The views of a scene show one set of named points, each view turned or mirrored, and shifted as a whole, with a little noise and some points left out.

Scene 1
View 1
j679: [ 13  -2   8 -10  -7  11 -25   5  -1   1  -6   6  11  -3  -1  -9  -3  25
  -1  -7   3 -20  -6   7]
j231: [  4  19   4  -2  -8   1 -18  -9  -7 -10   9  29  11   5   8  -9   2  17
  -3  11  10 -19   8  13]
j656: [ 21  10   0  -8 -24 -25 -15  -8 -19   8   9  39 -13   6  18 -25 -11  33
 -16 -34  23 -15 -22  -2]
j675: [ 22  13  -8 -21 -18 -23 -33 -26 -12  -2  25  42  -1  11  18  -2   0  12
  -1  -7  20   2  -3   3]
j864: [ 26  11  -4 -35  -6 -15 -35 -30  -6 -10  34  40   5  13  15  10  10   9
  14   8   4  19   6  20]
j347: [  6  15   0   0 -11  -3 -21  -9  -9  -4   7  33   6   4   8 -12   1  22
  -5  -1  16 -18  -3   7]
j912: [ -3   6  13  13  -7  17  -6  17  -4   0 -19   8   8  -7  -5 -28  -7  38
 -13 -10   7 -43 -10   8]
j823: [ 36  20   1 -56 -12 -31 -32 -44 -11 -20  51  42   5  21  30  19   5  -9
  16  17  -3  34  23  29]
j888: [ 21  -4 -17  -3   1   0 -46 -13  -2  12  13  54  -5   3  -5  -5  22  41
  12 -20  23   8 -39   0]
j516: [ 26   2   2 -26  21  11 -26  -9   2  -5  27  55  -6   7  -8  -2  36  50
  30  -6 -14  32 -33  41]
j829: [  3  31  22 -23   0   2   2 -15  -6 -31  26  30  15  12  16  -4   5   8
   7  32 -17  -2  32  46]
j785: [  3  30 -23   9 -10 -20 -35 -35 -12  -5  31  78   0  14  16  -5  18  18
   2   7  39  -2  -8   1]
j228: [-16  13  15  27   4  32   1  22   0  -7 -20  17  12  -7 -12 -30   5  45
  -7   4   3 -45  -8  18]
j650: [ 18   2  -8 -11  -8  -3 -38 -14  -5   3  10  33   5   5   2  -2   7  24
   3  -9  17  -3 -15   2]
j678: [ -4  21  18  -5   4  18  -3   0  -1 -20   7  22  15   3   1 -11   8  22
   4  23 -11 -18  14  34]
j388: [  0  14   0  11   8  15 -16  -1  -2  -5   6  48   3   2  -7 -17  20  44
   7  -1   8 -11 -21  19]
j805: [ -1  31  -7   9  10   0 -15 -20  -7 -12  29  83  -5  12   4 -15  32  42
  14   7  14   8 -20  28]
j369: [-31  39  17  43   6  26  23  18  -7 -16 -10  47   4  -2  -4 -45  11  53
 -11  12   7 -49  -7  30]
j774: [ 13   9  -6  -7 -12  -7 -32 -15  -6   0  10  34   5   5   8  -4   3  20
  -1  -5  19 -10  -7   2]
j611: [  9  18   9 -15   6   6 -14 -12  -3 -16  20  40   7   8   3  -5  16  26
  13  13  -6   4   1  33]
j336: [-13  20   7  22  -1  19  -6   7  -3  -8  -9  29  12  -2  -3 -24   4  33
  -8   9  12 -38  -2  13]
j677: [ 11   1  -8   1  11  17 -40  -7   4   1   8  44   7   1 -13  -1  28  38
  18   1  10   3 -25  12]
j812: [ 16   1  16 -27  23  27 -18   2   7 -16  15  24  10   3 -12   2  28  37
  28  13 -29  15  -7  48]
View 2
j336: [-48  15  10 -33  14  10 -35  -4 -13   8 -32 -23 -15  11  -1 -41   3 -26
   4  16 -14 -11   2  10]
j812: [-16   7 -22 -35   8 -47 -37  48 -12 -27   5 -22 -18   8  -1  -8  25 -15
 -18  41 -11 -21  15  -8]
j675: [-24  14 -28   5  29 -17   0   2 -11   5   8 -25  -3  -8  15   0  16   0
   6 -27 -18  -7  10  22]
j774: [-27  12 -15  -5  24 -10  -4   0 -10   1  -6 -23 -10  -3  11 -20  10  -7
   1 -12 -19 -11   3  19]
j823: [-12  30 -42 -12  16 -33 -10  32 -18  -2  44 -27   1  -9  14  44  32  19
  14 -42 -20 -18  22   7]
j864: [-15  18 -33  -7  17 -32  -6  22 -16  -6  21 -25  -5  -6  12  16  23   6
   2 -22 -18 -21  15   9]
j805: [-31  -8 -33  -1   9 -37 -27  -2 -31  15 -30 -40  -9   9  -3   1  11 -22
  -4   0   1 -38  24   2]
j888: [-16 -13 -31  22  27 -37  10  -3 -12  -6 -22 -28 -15  -3  10 -29   8 -16
 -21   4 -12 -22   6  21]
j656: [-35   2 -24  12  51  -6  -8 -12  -1  16 -12 -28  -2 -10  21 -21  10 -19
  10  -7 -11  23   8  40]
j231: [-36  22  -6 -25  15   0 -23   7 -13   5  -5 -23 -10   2   5 -14  11  -9
   8  -7 -18 -12   6  12]
j650: [-23   8 -19   0  25 -19   2   5  -9  -6  -5 -21 -12  -5  12 -23  11  -8
  -7  -6 -20 -14   3  19]
j679: [-30  18  -1 -22  28  -4 -14  15   1 -14  -3 -14 -15  -2  11 -40  11 -12
  -5  16 -23   4  -5  19]
j516: [ -9 -14 -45  -1  18 -67 -22  32 -17 -16  -7 -31 -15   2   4   0  24 -19
 -23  32  -1 -25  23   1]
j388: [-34  -3 -14 -13  16 -21 -27   2 -17   3 -31 -28 -16   8   0 -28   7 -27
  -8  20  -7 -21  11   8]
j228: [-48  12  14 -40  18   7 -44   5  -6   0 -35 -19 -20  13  -2 -54   3 -34
  -1  38 -13  -2  -1  10]
j369: [-63   5  11 -43  12  11 -68 -11 -20  27 -57 -34 -15  22 -11 -39  -1 -47
  13  35   2  -9  14   4]
j678: [-38  25   0 -48   7  -6 -47  24 -14  -3  -3 -22 -13  11  -2 -12  16 -15
   7  17 -14 -14  11  -2]
j611: [-27  13 -21 -25  12 -27 -32  23 -17  -1  -1 -27 -10   5   2   1  20 -13
   0   8 -10 -19  17   1]
j785: [-30   3 -30  12  13 -16  -2 -20 -29  24 -20 -36  -4   2   4   3   6  -6
   6 -40 -10 -39  17  12]
j677: [-19  -3 -20  -4  11 -35  -5   9 -16 -13 -21 -23 -19   4   2 -30   9 -15
 -22  15 -15 -34   5   5]
j829: [-35  33 -13 -52   5 -12 -52  34 -20   3  17 -26  -5   7  -1  21  26  -4
  19  -3 -13 -15  20  -6]
j912: [-46  14  13 -30  29  13 -32   1   1   0 -26 -16 -16   5   7 -55   4 -28
   2  28 -18  12  -4  21]
j347: [-35  14  -9 -14  23  -2 -16  -1 -11   6 -11 -23  -9   0   8 -21   9 -13
   5  -7 -17  -7   5  18]
View 3
j675: [ 26  43   0  -3 -19   0  10   5  -8 -42  -8 -21 -16 -27  37  31  -6  20
   7 -12 -14 -25  15 -20]
j369: [ 47   2  13   9 -14  14  42  14   6  54  43  17 -23 -31 -25  20 -48   1
  20 -15  11  -3 -15 -33]
j228: [ 17   7  10  -4 -19  20  34  13  -6  35  28  -1 -14 -33 -31   0 -47   7
  23 -12  15  10   3 -20]
j864: [ 27  31 -10  -5  -1  -3  13  21 -16 -45  -9 -32 -15 -16  49  20   9   8
   3  -8  -5 -35  22 -16]
j912: [ 10  25  12  -6 -28  19  25   5 -10  19  13  -9 -19 -33 -27  11 -48  18
  24 -12   9  14  10 -19]
j679: [  1  29   3 -13 -20  15  18  10 -19  -9  -1 -25 -14 -28  -5   6 -29  16
  18 -10   6   3  22 -12]
j805: [ 43  -2   7  -2  -6   6  27   3  -6  -8  24   6  -3 -23  36  29   2 -12
   3 -21 -12 -45  -8 -20]
j888: [  3   9  16 -21 -29  20  14 -23 -20 -34   5  -2   8 -31  25  26  -3  -2
   9 -24 -21 -31   6  -5]
j785: [ 47  29   7   9 -20  -5  16  -6  13 -39  14   5  -5 -41  51  25  -2  11
   3 -23 -24 -41  -8 -23]
j829: [ 50  25 -21   9  17 -10  29  55  -8  -2   8 -34 -33  -7  27  10  -9   5
   8   2  21 -21  20 -30]
j388: [ 22   2  11  -9 -15  17  29   1 -12   4  21   1  -5 -26   6  17 -18  -5
  12 -18  -1 -21   1 -16]
j650: [  9  27   6 -11 -22  11  15  -3 -13 -31  -1 -15  -6 -31  21  15 -11  12
  10 -15  -9 -18  15 -11]
j516: [ 11 -16   2 -29   3  21  24   7 -44 -15   8 -18   1   0  32  33  16 -29
   3 -14  -2 -46  16  -7]
j812: [  9 -12 -10 -23  13  17  31  33 -39  -1   9 -33  -7   0  15   4   2 -22
   8  -4  20 -26  26  -8]
j611: [ 30  11  -6  -5   2   4  26  26 -17  -8  11 -21 -17 -13  24  16  -6  -3
   8  -8   7 -26  14 -19]
j677: [  7  -1   7 -18 -16  18  24  -3 -18 -20  14  -7   9 -29  18   2  -4  -9
  10 -19  -5 -26   7  -5]
j678: [ 32  14  -9   2   4   4  32  38 -10  11  16 -22 -22 -18   4   0 -23   3
  13  -3  20  -9  15 -23]
j336: [ 27  18   8   3 -19  10  30  12   2  17  24  -1 -16 -36 -11   2 -39  12
  19 -14   8   0   1 -23]
j347: [ 25  32   5   1 -20   5  20   7  -4 -14   6 -11 -16 -32  13  18 -25  17
  13 -13  -3 -11   9 -20]
j656: [ 19  47  18  -8 -37  11   8 -16 -14 -17  -8  -9 -25 -27  11  60 -26  26
  14 -18 -20 -12  11 -25]
View 4
j805: [ 18   0 -37   7  15 -12  46  10 -12  16  -6 -17  30 -34  -9 -14  11   7
  29   3  -3  -8  14  31]
j774: [  9   1 -16  10  -5   0  25  -4 -24   8 -19  29  21 -26  -3  -9  -6  17
   6  12  -5  -7 -18   7]
j812: [ 45  16 -20   2  15   8  29  -9 -24   6 -30 -29  31  18  17  17   5  -4
  13  -1  32  17  -2   4]
j823: [ 27  40 -36 -19 -36  22  29  11   2 -28 -31  28  37 -40  -9  35  15  34
  28   1  30  29 -26  37]
j888: [ 24 -14 -13  12  27 -11  31  11 -30  16 -22   8  40 -44  -8 -21  -2  13
  11  38   8 -12 -15   2]
j864: [ 25  20 -27  -5 -16  11  27   6 -13 -10 -27  19  34 -36  -7  15   6  24
  19   8  18  15 -19  21]
j611: [ 21  15 -27   3  -2   4  35  -5 -16   4 -18  -4  22  -4   6   7   6   6
  17  -7  10   6  -2  19]
j785: [  4   0 -40   6  -8  -8  35  14 -15   7  -5  20  29 -65 -25 -17   3  24
  24   7 -20  -9   2  31]
j829: [ 14  34 -35  -3 -28  14  35 -16  -6  -7 -16   4   8  12  11  23   8   9
  18 -34   6  15   0  32]
j679: [ 12   1  -2  15   0   2  21 -19 -33  12 -24  25  14   6  15  -6 -13   6
  -6   9   2  -6 -24  -8]
j656: [-10  -4  -2  12  10 -10  46  -3  -6  15 -16  51  11 -25   4 -29   1  19
  13  27   2 -24 -39  21]
j516: [ 46   6 -22   1  35  -3  42  10 -16   9 -28 -30  45 -15   6   3  13   2
  26  25  40   8  -5  16]
j388: [ 16  -6 -20  15  19 -11  37  -6 -26  22 -11  -7  20  -7   5 -18  -2  -1
  11   4  -5 -13   4   9]
j650: [ 17  -2 -13  10   1  -2  24  -1 -27   8 -22  23  27 -30  -2  -9  -6  16
   6  19   2  -6 -20   2]
j231: [  5   9 -22  10 -14   2  28 -13 -22   8 -13  21  11  -9   3  -4  -6  11
   6  -9 -11  -5  -8  12]
j677: [ 30  -7 -19  13  19  -6  24   2 -37  15 -19 -11  36 -24  -2  -8  -6   4
   7  18   4  -3   0  -2]
j678: [ 13  17 -25   9 -11   6  30 -22 -22   9 -14  -2   6  21  15   5  -3  -1
   7 -24  -3   3   4  13]
j369: [-12  -8 -23  26  16 -19  52 -27 -20  39   9 -12 -13  31  18 -34  -4 -15
  10 -31 -34 -32  24  20]
j347: [  3   2 -17  12  -6  -2  31 -10 -22  11 -13  26  13 -15   2 -12  -5  12
   7   2 -10 -11 -13  11]
j675: [  8   9 -19   1 -12   2  30   4 -13  -2 -21  39  26 -41  -8  -3   2  25
  15  16   4  -1 -27  21]
View 5
j823: [ 76  -2 -38  13  15   3  20   4 -22  10  -9   2 -10 -34 -29 -13 -37  21
 -20  16 -16 -20  -9  13]
j336: [-34 -30   3  -7 -25  32 -15 -17 -14  30   8   0  24   0  10   8  -7 -18
  -3  -4 -36  17  20 -21]
j347: [  4 -17  -7  -3 -16  18  -6 -18  -7  26  15  -3  13  -1  -4   7 -17  -4
  -6  -7 -20   4  14 -14]
j650: [ 21  -9  -2  -1 -11  12   7 -14   0  17  16  -4   7   5   2   3 -27  -1
  -1 -16  -4   1   2 -25]
j677: [  0 -18   6  -3 -10  23  12  11  -4   8   7   5   8  14  14 -12 -35 -11
   6 -19  -8  -1 -12 -38]
j678: [ -8 -35  -6   5  -9  36 -10  -3 -31  21 -13  -2  13 -20   7  -7 -13  -9
 -13  18 -43  16   4 -15]
j805: [-13 -17 -13  -8 -11  20  -1  32  -3  18  11  15   4  14 -20 -22 -40 -17
  -1 -12 -26 -21  -3  -7]
j369: [-72 -46   2 -10 -35  44 -39   1 -14  40  10   0  26  11  -2  -4  -8 -34
  -7   5 -56  16  25 -15]
j516: [ 18 -28   2   8   6  25   2  38  -5   2  -1  -7 -14  21  -5 -41 -53 -12
  -7   0  -6  -5 -33 -35]
j864: [ 43  -9 -21   6   3  11  12   3 -15  12  -1   2  -2 -14 -14  -9 -32   7
 -11   2 -15 -11  -6  -5]
j829: [ 16 -30 -24  10   0  31  -6   5 -39  20 -21   3   6 -36 -11 -12 -17   0
 -21  32 -49   5   2   6]
j774: [ 16 -10  -6  -2 -13  12   3 -18  -4  22  16  -2  10   0  -1   7 -21   0
  -3 -13 -11   1   9 -18]
j611: [  9 -26 -10   4  -4  26  -1  11 -19  15  -6   0   4  -8  -5 -16 -29  -6
 -10  10 -28   1  -5 -14]
j675: [ 37  -4 -18   0  -6   3   5 -16  -1  21  18  -3   2  -4 -20   4 -28   6
  -8 -10  -7  -9   9  -5]
j388: [-20 -27   3  -5 -17  28  -8   8  -5  21  10   1  11  16   3 -11 -28 -17
  -1 -10 -22   3   1 -28]
j231: [  5 -19 -11  -1 -13  21  -3 -15 -16  24   5   2  15 -13  -1   6 -13  -3
  -7   0 -28   6  14 -10]
j785: [  6   4 -25 -15 -17   3  12   8   3  24  24  24  11   5 -25   2 -32  -4
   2 -27 -18 -33  14   7]
j812: [ 13 -40   4  15   8  38   2  22 -27   2 -22  -9  -3  -4  16 -32 -36  -9
 -10  19 -23  15 -28 -38]
j888: [ 12  -8   5  -6 -12  10   8   4  14  13  25  -2   2  29  -1  -8 -41  -9
   5 -31   8  -8  -8 -36]
j228: [-46 -43  15  -4 -26  42 -24 -18 -16  30   4  -9  24   5  22   4  -5 -24
  -3   2 -38  30  16 -36]
j912: [-24 -35  13  -1 -25  31 -25 -35  -8  32  15 -20  21   6  15  12  -5 -15
  -7  -1 -26  32  19 -34]

In a view up to two points have been moved. Name them for each view, in the order of its rows, or write -.
view 1 -> j805
view 2 -> j823, j228
view 3 -> -
view 4 -> -
view 5 -> j864

Scene 2
View 1
j33: [-17  13  30 -12  18   3  17  -5  32 -24 -30  -5 -30 -24 -10 -26 -21 -17
  22 -19  12   3 -26  32]
j323: [-27 -10  19 -25  53  17  27 -13  36 -27 -65  -6 -39  -6 -30 -26 -26 -27
  14  -1  46 -33 -54  26]
j810: [ -3  -9   5 -27  16 -11  12   2  19 -15 -27 -19 -49  12  -8 -13 -12  -5
  24  -3  32  36 -28  10]
j851: [  8   0   5 -21 -12 -15   6   9  13 -10  -2 -26 -49   8  16  -5  -8   7
  28 -11   2  68  -1   9]
j599: [  2 -19  31 -32  27  -9 -28 -18 -12  11  13  -7 -33 -14 -13 -20  15   9
   7  -8  39  14 -20  29]
j456: [ 18 -59  12 -51  -3  -6  10 -20  -2   9  14 -38 -74  22  29 -10   0  35
  -7  17  50  61 -11  -4]
j821: [-17  24  14 -11  41 -17 -15   6  13 -16 -35   5 -19 -10 -43 -21  -3 -28
  39 -23  28   0 -40  33]
j982: [  7   4  13 -19  -1  -6  -8   6   5  -3   0 -21 -36  -4  12  -4  -2   5
  24 -14  -6  49   6  21]
j751: [  9 -34  -3 -42  25  13  -4  -3  -4   7 -18 -34 -52  24  10   5  -1  11
   8  11  22  31  -6   9]
j681: [ -4  12  13 -15  13  -6  -1   5  15 -14 -19 -12 -32  -6  -5 -12  -8  -9
  29 -16   5  29 -13  23]
j340: [  1 -21  17 -33  16  -5   1 -11   7  -4  -8 -18 -48   2  -2 -15  -3   6
  12  -2  36  29 -21  15]
j721: [ -3 -27  40 -32  20  24   5 -28  10   1  -1 -18 -40 -26  14 -22  -8  10
  -9   0  20  -1  -6  31]
j980: [  2   9  48  -8 -36  11  30 -12  37 -20  17 -22 -40 -47  51 -25 -27  15
   7 -22 -32  49  23  29]
j455: [  4 -14  11 -31  22 -15 -15  -4  -4   2  -5 -15 -42   7 -10 -10   6   4
  19  -5  34  33 -20  16]
View 2
j821: [-11 -34   9 -35 -39   6  11  22  15 -31  13  15 -26 -20  13 -38 -16  28
 -25  60  29   7  -8  16]
j980: [-38 -40  26  25 -42 -36  11  31 -30  11  -3  23  -7 -10  13 -31  53  41
  29  -1 -24  26 -60 -95]
j323: [-10 -15  17  -7 -32 -19  14   5 -16 -37   6   3 -40 -35   7 -52   7  24
 -23  30  -4  -8  13  70]
j681: [ -2 -26   2  -6 -32 -14   5  20   4 -17   1  15  -9 -13   5 -28   5  27
  -2  38  14  10 -30 -26]
j455: [  2 -17  -2 -17  -6 -45   9   1  18 -15 -17  11   8   0  -1 -17 -10  14
   9  34  20   7 -12 -12]
j851: [  9 -17  -8  13 -14 -38  -3  15   6  -9 -14   8  15   0  -8 -22   7  33
   8  31  13   6 -49 -62]
j751: [ 26  -3 -16   7  -5 -52   4  -8  12 -14 -20  12  14  -5  -2  -6   4  -3
  27  20   5   5 -14  -8]
j456: [  3  -2  -2   9  28 -98   8 -18   8  -2 -46   1  35  15 -17 -10   4  16
  32   3   5   1 -16 -33]
j33: [-23 -31  19  -6 -40 -12  11  22 -13 -21   7  12 -30 -24  10 -45  15  35
 -11  32   1   6 -20  -1]
j982: [  3 -25  -4   0 -26 -27   2  18  10  -7  -7  18   6  -3   5 -14   8  20
  18  31  13  16 -41 -58]
j340: [ -7 -18   4  -9  -7 -49  11   2   7 -13 -18  10   4  -3  -1 -23   1  19
   9  25  10   5 -12 -10]
j810: [  6 -11  -1   2 -11 -36   1   6   4 -23 -12   2   0  -9  -8 -34  -1  32
 -10  34  15  -5 -23  -6]
j599: [-26 -32  13 -36 -12 -48  23   1  17  -6 -16  23   0   2  14 -10  -6   5
  23  27  16  21   3 -12]
View 3
j851: [-15  -2 -16   2  11   8 -22 -11  45  47   6  20 -30 -11   4 -17  12  -2
  25  11  12 -29  13  -2]
j721: [ 27 -27  21  18   0  17   6   6  27   1   7  -2 -20 -21 -22  13  -7  11
  14  -4  14  16  51   1]
j810: [ 17 -25  -6  11  -3   5  -8   1  50  39  24   2 -15  16 -17  -8  22  -9
  28   4  10 -21   3  16]
j821: [ 37 -15   6   4 -23 -36 -12 -15  19  48  56 -31  -8  36 -45 -13  14 -19
   5  13   7  19   3  10]
j455: [ 20 -11  -4  22  -6   1  -7   0  51  24  11 -11 -14   1 -19  -1  20   3
   1  21  11 -25  15  11]
j33: [ 27 -29  11  -1  -7  -9  -6 -10  13  43  42  -4 -21  15 -28  -7   0 -14
  38 -11  13  29  22   4]
j323: [ 59 -62  26   8 -19  -2  12  17  33  21  56 -14   4  43 -56   7  13 -24
  36 -20   6  27   6  27]
j681: [  5 -11  -1  -1  -2 -10 -17 -11  27  44  29   3 -21   7 -21 -15   5 -12
  17   6   9   2  14   0]
j980: [-19  -8   3  -9  24  21 -16 -24   5  44   2  35 -55 -43  17 -11 -21   7
  59 -19  22  25  58 -24]
j599: [ 35  -2   4  30 -11  -5  -2  -8  31  12   8 -31 -18 -12 -25   7  11  17
 -12  28  16  -6  38   5]
j340: [ 23 -20  -1  21  -3   9  -3   1  46  21  10  -5 -16  -2 -17   3  16   4
  15  11  13 -17  21  10]
j751: [  2 -22   5  14   4  19  -6  19  64   4  -1  14  -4  -8 -21   2  12  -3
  -4  11   0 -33  12  10]
j456: [ 12 -20 -13  38  12  44   4  15  76   6 -27  12 -23 -29   9  12  28  24
  21  17  19 -60  30  16]
j982: [-13   3  -6   0   7  -1 -22 -14  33  38   8  13 -27 -17  -6 -15   2  -1
   8  13   9 -13  22  -8]
View 4
j721: [ -9  11  30  28 -17 -23  -2  11  11  -6  38  18  22   8  47 -18  -1  -5
 -35  31   8  16  -6  17]
j33: [ 15  19  22  16 -22 -23  31  -2   8 -26  44   4  23  32  34 -19 -46 -34
  10  31   1   6 -30  20]
j323: [-18   4  43  14 -35 -51   1 -25  -7 -30  56 -26  33  32   4 -10 -77 -28
  -2  31 -20  -9 -25  22]
j980: [ 19  51  12  49  12  15  57  18  34 -14  29  38   8   4  74 -40  15 -33
   9   8  32  43  -4  22]
j982: [ 36  13  10   9  -5  25  28   4   5 -11  16   7 -14  18  39 -20  15 -26
  -6  39  15   7 -19   9]
j681: [ 30  12  15   6 -15   5  29  -2   1 -19  27  -1   0  28  29 -17 -18 -31
   4  39   6  -1 -27  12]
j751: [ -5  -3  33  15  -7  16 -12 -19 -11  -3  18 -24 -21   1  13 -14  18 -15
 -32  33   2  -1   3   9]
j340: [  7  -1  14   4 -19  -3   1 -12   5  -5  22  -6   2  18  22 -12   1 -16
 -22  23  -5  12 -16   1]
j455: [ 18  -9  12  -7 -22   3  -2 -12   0  -4  17 -10  -4  23  16  -7   4 -15
 -23  32  -5   5 -21  -1]
j821: [ 38  -4  14 -17 -37 -24  21  -2  -7 -25  37  -6  19  52  17  -5 -56 -29
   6  56 -10 -18 -50  11]
j599: [ 20 -12   8  -9 -32 -15 -10  12   6   2  21  16  15  28  35  -2   7   0
 -39  43  -3   8 -29  -1]
j810: [ 13   3  14   2 -17   4  14 -27   1 -13  23 -21  -4  24   9 -14 -15 -31
  -1  19  -9   8 -20   2]
View 5
j455: [-25  31  16  -8  15  -5   5 -19 -22  14  -8  12 -10 -29 -15  23 -10 -19
 -28   7  -5  19 -18  20]
j456: [-16  31  27 -44 -15  28  14 -28  -4  23 -12  45   1 -13  30  43 -26  13
 -25  -4  -9   9  -7  46]
j599: [-29  10  14 -17  19 -10  18 -17 -30  16 -20  -9 -13 -26 -16  23   6 -34
 -43   1 -11  47  -1  32]
j821: [-37  31  -9  41  36 -38   1 -10 -37   0   3 -23 -17 -42 -52  -4  12 -47
 -25  23 -17  22 -25  -4]
j751: [-13  44  17 -20  19  13 -11 -26 -11  12  -7  21 -16 -12   7  22 -27   2
 -30  -8   3  20 -19   2]
j681: [ -9  18  -3  13  18 -15  -5 -18 -27   1  20  -2  -2 -18 -22   4 -13 -43
  -9  10  -7  20 -22   1]
j340: [-27  28   5  -4   5  -1  10 -20 -19   9  -4  10  -6 -22  -4  17  -5 -15
 -26   7 -19  19  -9  24]
j851: [  7  14  13 -12   0   0  -4 -23 -22  11  28  25  13 -13  -7  23 -33 -35
   5   8   5   5 -29  15]
j980: [ 27 -33 -21 -13 -19  10   4 -29 -20 -10  57   0  31  28  21  -6 -25 -59
  16  -5 -25  35   4  20]
j810: [-21  40   2  14   8  -7  -1 -19 -20   4  10  16  -4 -28 -14  12 -12 -15
 -13  16 -15  -1 -25   9]
j721: [-17  12 -11 -10  10   8   6 -25 -15  -1  -1 -11  -9   3  13   2  -2 -21
 -34 -10 -28  48  10  15]
j323: [-52  62 -37  56  24 -16  -3 -16 -15 -16  -3 -18 -28 -25 -15 -23  21  -1
 -36  17 -54  14  -4 -13]
j33: [-21  18 -27  35  13 -18   1 -17 -25 -11  23 -17  -4 -14 -18 -15   5 -40
 -13  14 -35  24  -8   0]
j982: [  7   4  12 -15  13  -4  -5 -22 -25   9  22   8   6  -9 -12  18 -27 -45
  -6   0   7  26 -23   8]
View 6
j456: [-17 -38  17 -20  20 -12  -8  29  12  14  26 -11  51 -60  39  53 -11  63
  20   5  24  16  38   3]
j980: [-33  36   5   1  39 -18  13   8  21   6   0 -20  36 -24 -25  25 -40  25
 -30 -63 -11  28 -32 -24]
j323: [ -7 -15 -44   1 -20  34 -30 -13  -2 -16  65  30  -9  39  38 -12   3  -7
 -40   9  23  24  34 -29]
j982: [-26 -20  16 -25   5  -2  -5  -1  20  -2  16 -32   6 -27   0  24 -14  16
  -6 -36 -21  16  -1   9]
j721: [-15   2  -2  -6  16   6 -31  20  10 -17  28  25  23 -28  23  16 -37   4
 -20 -13  17  23   5  -1]
j851: [-27 -26  11 -24   6  -7   9  -4  19  11  19 -43  14 -24   3  31  -2  37
  -2 -33 -17  17  10  -3]
j821: [-19 -21 -15 -23 -18  41 -35 -19   9 -14  58 -13 -17  38  22  -8   6 -22
 -27 -22 -24  18  21  20]
j33: [-21   4 -20  -6   1  21 -17 -10   9  -8  42  -1   3  25   8  -1 -10  -5
 -36 -29  -7  25   6 -12]
j455: [-18 -36   7 -26  -2  14 -23   6  11  -2  40 -14  14 -18  30  23  -3  18
   1  -8  -4  15  30  18]
j810: [-19 -31  -9 -18  -6  12  -6  -7  10   6  43 -20   8   2  22  18   9  27
  -9 -11  -1  18  31  -8]
j599: [-20 -19  14 -24  10  23 -48  19  13 -12  40   3  22 -19  33  21 -22  -2
  -3 -13  -6  17  20  44]
j340: [-18 -26   1 -17   4  11 -20   8  11  -1  38  -6  20 -17  28  23  -7  22
  -5  -9   4  19  25   8]
j681: [-23 -16   2 -21  -1  12 -11  -8  16  -6  31 -22  -1  -3   5  11  -8   4
 -17 -32 -19  18   5   5]
j751: [-12 -50   7 -24 -10  -5 -11   6  13  -9  25  -5   2 -48  28  26  -8  28
   6   5  14  14  24  -5]

In a view up to two points have been moved. Name them for each view, in the order of its rows, or write -.
view 1 -> j455
view 2 -> j980, j599
view 3 -> -
view 4 -> j751
view 5 -> j340, j721
view 6 -> j681
